Points, in no order, along strands that fork and pass close to each other.
Points whose rows are less than 115 apart are linked; no others are. Some points are linked to none.
J_854: [ 32  18  47 -37  66  -9  46 -24 -21  21 -25  21  30  56   8 -13   8  32
  10  -1 -11  -5]
J_284: [  9 -56  27   3  -1 -26  -5  37  21  10  -4  -4   4 -25  40 -36  -5 -21
 -24 -71 -10  28]
J_49: [-11 -35  25 -27  47  -3  45  12  -9  34  23  30   1  20  20 -13 -40  33
  78  27 -62   3]
J_281: [-31  14 -20  43 -29 -12   0   5  -5  32   7  30 -50 -47  10 -14 -20 -82
 -13 -35  32  -9]
J_380: [ 46 -11   5  22 -19  13   2 -31 -13   0 -19  54   4 -25 -42  38  31  -7
 -18 -50 -29  67]
J_670: [ 23 -10  -3  54  18 -39  -2  16  11 -32  -3  21 -17 -15  23  -5   1   9
  10  36 -33  -1]
J_437: [-20 -21 -34 -12  19 -30  58   8   2 -67  33  26 -27  15  25 -34 -31 -19
  39  27 -15 -39]
J_291: [-10  -4  59 -52 -53  35 -50   2  18 -39   9 -32   7  19  27 -35  -3  67
 -36  25   2  19]
J_174: [ -9 -32  41 -38 -39  22 -19  -7  60 -36  37 -41  24 -33   9 -32 -17  64
 -47  -1  -2  15]
J_824: [-54  36 -56   1  51  47 -44 -17 -29  42  -2  16 -12  10 -29  20  16 -12
  -4  17  -5   0]
J_165: [ -7 -29  17  26 -55  25 -43   2   4 -64  10   7 -23 -26  34  -2 -23  17
 -27  11  -1   2]
J_895: [-63  13  10   1  98  -9 -14 -22 -42  82   5   4  28  27 -15  37 -16 -33
  -3  36  -7   2]
J_46: [ 50 -42  53 -46 -71 -20  -2  31 -18  -3   9 -11  -5 -29  55 -13 -12 -15
   3   5  12 -42]
J_885: [ 37  40  35   9 -28  44 -60 -45 -17  24 -27  40  27   1 -30  18  23   4
  26  17 -25  27]
J_252: [ -8 -43 -38 -49  -3 -22  33 -13  13   0  -3  27  -7 -15 -37   8   8 -65
  -6 -12 -38 -27]
J_30: [-72  20  -9 -18  -6 -20 -33  26  55  19  35 -18   3   8   1 -15 -21  33
  -9  49  14  23]
J_525: [ 38 -14  39  38   9  41 -30  -2 -12 -37  -8 -52   8   7   9 -16  20  62
 -25 -42   7  15]
J_149: [ 50   3  68 -31  -6 -64  23  11 -14 -15 -11  48 -12  21  23 -15  14 -28
  -4  10  14  35]
J_158: [ 44   5  22 -11 -24  -4  -4 -17  34 -31  -8 -38  19  -3 -36  25  34  57
 -61  -8  -8  31]
J_532: [ 13 -12 -13 -49  57   3  57 -16 -37  -5  21  35   1  42   4 -12 -36   5
  62  10 -36 -42]
J_516: [-16  -4 -76   9  37 -21  21 -11   5 -18 -29  -3   2  19 -44  51  26 -25
 -18  -5   6  20]
J_406: [-38   0  -4 -11  29 -38  10 -21  34  22  12  28  -5   3 -10  22 -44 -27
 -23  -6 -15  33]
J_264: [-49  -8 -44   6  12  53  -8 -39  16 -17  41  29 -18   6 -29 -33 -22   7
   4 -22 -55  24]
J_180: [ 41 -36 -15 -11  29  53 -15  -1 -28 -18 -24  30   9  20  -8 -41  23  -4
  33 -41 -44  16]
J_771: [ 11  24   5  20  21 -46  -5  50  16  43   0 -33  11  -3  29  -1  -7  30
  50  55  -5 -59]
J_846: [-16   8 -23 -20 -53 -14   3  18  58  53  20  -1  10 -53   7  27 -18 -15
 -37  -4 -11   3]
J_416: [ -3   4 -19 -21   3 -57 -21  32  50  59 -14 -30  23 -33   2  26   6  20
   2  60 -15 -41]
J_399: [-10 -10 -28  31 -26  57  11 -34  15 -75  18 -66 -10 -14 -36   8 -13  53
 -36 -53  28  38]
J_908: [-36 -31 -70  -3  -2  65  10 -47  15 -45  37  -2 -31 -18 -34 -14 -12  -1
 -12 -38 -19   0]
J_991: [-49 -11   3 -23 -18  -5 -13  -6  73 -13  38 -35  20  -5  -1 -36 -29  45
 -47  -6   5  30]
J_903: [ 16 -13  -8   7 -33  -1  36 -23  18 -15  37 -49   2 -51 -44  33 -30  18
 -17 -42   5 -11]
J_175: [-23   0 -64 -10 -21  46  10 -21   6   9  19 -11 -24 -29 -29   1   4 -25
 -33 -54   1  18]
J_881: [ 11 -52  41 -62 -60 -32  17  38  17 -21  -3  -8   3  -4  48 -40  10 -33
 -19  -3  20  -7]
J_706: [  3  66  38  42  12  -7  -5   4 -36 -13 -44  23   1  28   6 -12  26 -23
  31   2  56 -27]
J_962: [-46  20 -56  28  66 -20  14  17  -1  66  -4  -2 -46 -19 -11  30   6 -61
 -14 -23  13  22]
J_303: [ 27  19  49 -37 -16  26 -38  -4   9 -32   4  -1  12  42  13 -37   3  66
   2  34 -18  32]
J_910: [ -6  26 -48 -15  15  20  17 -43 -26  61  -6 -20  -6 -16 -60  80   8 -54
  11 -33  39   2]
J_510: [  0  18 -40  27  67 -20  43   1 -11 -23   7  12 -14  25  10  21 -10  10
  29  43 -17 -80]
J_645: [-68  10   0   3  62 -32  -3 -14 -42  62  -6  15   6  43 -10  13 -13 -69
  -5  10  39  15]
J_86: [  5  -4  41  11 -79 -35  -2  22  -9 -36  20  -5 -30 -27  44  11 -35  18
  36  65  34 -27]
J_99: [-25  26 -33   5  44 -25  27 -22 -18  -1  10  -1   6  24 -41  53 -27 -17
  12  47  27 -65]
J_858: [-29  44  13  21  73 -51  31  -7 -17  36 -31  31  19  56 -16  22   1 -49
  25  -1  44  -6]
J_346: [-40  41   0 -18  39  40 -34  -5  16   4 -15 -14  37  50 -33 -14 -11  49
 -14  33  -8  10]
J_879: [ 44 -12  -2 -21 -50  26  26  -9  -5   0  18 -75  10 -43 -30  26  -1  16
 -16 -52  28 -40]
J_243: [ 27  50  43  18 -30  44 -58 -22 -21  12 -26   2  27  -2  -6 -16  29  36
  14   5  18  -6]
J_849: [ 40 -33   0  27 -13 -19   6   4  -3  17 -20  23   3 -28  -1  13  21 -38
 -31 -65  -3  47]
J_845: [ 10   3  24  12  -6   3 -58  26  21  46  -7  12  22 -26  17  -6  -8  41
  23  30 -48  16]
J_117: [ 17 -20  42 -13 -56  10 -39  29 -11   1  -5 -28 -11 -26  62 -15 -27  -7
  13 -12  53 -60]
J_747: [  1 -27 -31  19   2  23  14  -9  12 -71   3 -59   0  13 -15  -5  22  19
 -41 -60  30  51]
J_354: [  0 -34 -62  -7   4  -4  37   1  18 -54 -19 -35   6  18 -37  16  45  -4
 -22 -36   1  39]
J_931: [ -4  34  -9 -16  23  23 -38   4  32   8 -19   4  29  21 -43  -2  34  41
 -24  -4 -27  39]
J_580: [-33 -33  18 -21 -48  11  13  19 -28 -30  32  30 -23  25  38 -52 -38   9
  58  25   1 -18]
J_557: [  1 -33 -59 -42 -45  23   2   6  18   7  10  -2 -16 -24 -15   7   8 -41
 -14 -28 -39 -36]
J_713: [-14 -18  57 -10  -5  12   9  28 -32  -3  11   3  -2  45  64 -79 -30  33
  39  12  11  12]
J_28: [-17  22  14   5 -65 -27 -26  41  -2  -3  -7  21 -11 -19  18  -9 -12 -16
   8  65  19 -18]
J_920: [-14  -1  -4   8 -83  -6   0   5  -9   8   7   9  -5 -42  14   5  -4 -69
 -36 -45  47   1]
J_193: [-17  28  -8 -17 -30 -25 -29   3  35  81  16 -23  16 -49  -6  48 -20  10
 -20  50 -17 -38]
J_790: [ 10  41  -1  64  -4  -6  -8   7 -16  -8 -41   1   0   7 -31  22  23  -6
   0 -17  38  22]
J_810: [-34   6 -34  -2  57  -4  27 -44 -41  30  -4 -37  -1   9 -57  75  -2 -34
  -8  20  22 -31]
J_15: [ 64 -20  35   2  -7 -35 -15  17 -12 -21   6  -3 -11   4  36   2  28  36
   2  52 -28  -1]
J_82: [  2  41  45 -17  17   9   7  18  -8 -17  -3   9  19  64  44 -48  -9  64
  45  40  -5  19]
J_567: [ 11 -48 -11  -7 -43 -39  43 -24  -3 -46  13  46 -13 -14 -15  13 -22 -66
 -14   0 -10 -16]
J_7: [ 33 -30   1  -9  17  44  13  -2 -51 -49  -6  37  -4  38  35 -60  18 -26
  41 -27 -25 -15]
J_781: [ 59  35  16   8 -28  36 -41   2   7  47 -12 -40  28 -30 -15  13  30  28
  29   8   0 -47]
J_517: [ -2  41  15  -9  -9 -23 -23  21  -5  27 -32  29  17  13  -7 -29  52 -50
  20  20  67 -30]
J_298: [  1  38 -10  33  38 -25  32  21   2  14   7  10   6   7  36  21 -31  48
  63  65 -15 -53]
J_494: [-24   8 -30  30 105  25 -36 -24 -53  66 -13  18  14   5 -20  45   9 -24
  10   7 -22 -15]
J_673: [ 46  -6  72 -54  32 -44  46   5   2  28  -7  14   5  44   7  -8  -7  -9
  29   8 -23  41]
J_658: [ 48  -3  41   4 -27  14 -37   0  -7 -44 -25 -53   4   4  20  22  57  52
 -54 -10  18  12]
J_317: [-25   0 -38   2 -68  55   4  -7   8  -7  29  14 -17 -67   3   5  -4 -33
 -56 -59   4  12]
J_576: [ -9   7  10  59  29  28 -21  19   0 -20  -2 -23  15  22  11 -39  -4  46
  -9 -37   5  26]
J_511: [ 42  26   1 -13  -9  39 -21 -31  -1  30 -43  32  16  -6 -58  33  42 -24
   4 -20 -24  43]
J_830: [-78  75 -37  -2  53  73 -57 -28   3  29  -3   6  12  41 -39   0   0  24
   4  27  -2  13]
J_295: [ 79 -41  53  11  -1 -14 -32  22 -26   0 -33  20 -11  -6  46  -9  48  12
  16  19 -41  21]
J_990: [ -40   -9 -103   12   37  -29   23    3    2   25   -1   17  -42  -26
  -11   52   34  -53  -39   -3    7    4]
J_559: [ 70 -19  23  20  28  20 -12  -3 -17 -13 -45  11  -1   3  -8 -20  36  19
  10 -20 -49  23]
J_552: [-16 -35   2 -18 -32  -8   9  24  45  20   9 -14  21 -49  18 -10  -2  -9
 -57 -56 -15  17]
J_457: [ 26  27   6   3   7 -29 -10   2  42  21 -20 -14  36   3 -37  31  25  38
 -34  -5 -12  40]
J_275: [-27  35  27   1 -25 -36 -27  46   1   9 -38  24   2  22  38 -39  29 -33
  47  67  31  -4]
J_808: [ 19 -25  35  -1 -20 -53   0  38  -8 -32 -30   3  -2  25  35 -42  25 -31
 -15   9  21  24]
J_582: [  9 -21  -8   7  42  -5  50  18 -30 -41  13  53  -8  45  38 -49 -19   2
  47   3 -30 -20]
J_590: [-47  46 -59  51   9 -16  -1  14  -5  62 -14  -4 -33 -24   5  10  17 -59
 -15 -20  61 -10]
J_563: [ 21  -9  52 -11 -14 -72  43   7  32  -6  32 -43   3 -32   9  -5 -46  14
 -17  13  26 -15]
J_933: [-10  28  21  12  72  -1  40 -11 -22   8 -27  13  30  67 -11 -15  -5 -15
  16 -25  25  11]
J_316: [ 10 -26  17  38 -63 -16 -24   5  11 -52  36   6 -19 -45  34  16 -50  33
 -11  39   9 -32]
J_118: [-55 -30 -15   6  -6  12  36 -16   2 -66  40  10 -26  16  33 -51 -55   1
  49  25  -3 -26]
J_98: [ 60  -7  15   2 -61  60 -16  -3 -21   1 -15 -69   9 -43  -3  16  39  24
   1 -30  20 -49]
J_974: [-46  -1 -49  -9  51  34 -18 -22 -12  43  31  37 -19   8  -8  -6 -35  -8
  16   5 -45   0]
J_194: [ 14   1 -41  16 -18  60  18 -45   7  -7  39 -62 -11 -44 -48  45 -20  44
  -9 -74  13  30]
J_978: [ 31   8  -9  69  23 -35  23  16 -13 -17 -27 -17 -26  -2  10  17  20   0
  -5 -14  19  -5]
J_463: [  5 -40  -2 -48 -13 -39  63 -11   1 -60  25  36 -20  28  -3  -4 -16 -49
  28  39 -22 -19]

A fork is a point with three links, a tip a point with one. Leave the first point through the second and follow the links. Name the first fork or tip that comes.
J_194 / J_399 => J_175
J_879 / J_98 => J_910
J_149 / J_673 => J_824
J_517 / J_706 => J_582
J_15 / J_670 => J_165

Follow the links from the first point to the second, and from the first to the third. Name the last point that the two ways share.
J_82 / J_494 / J_399 => J_175
J_15 / J_962 / J_713 => J_437
J_303 / J_830 / J_978 => J_437
J_990 / J_82 / J_895 => J_175
J_658 / J_881 / J_920 => J_824
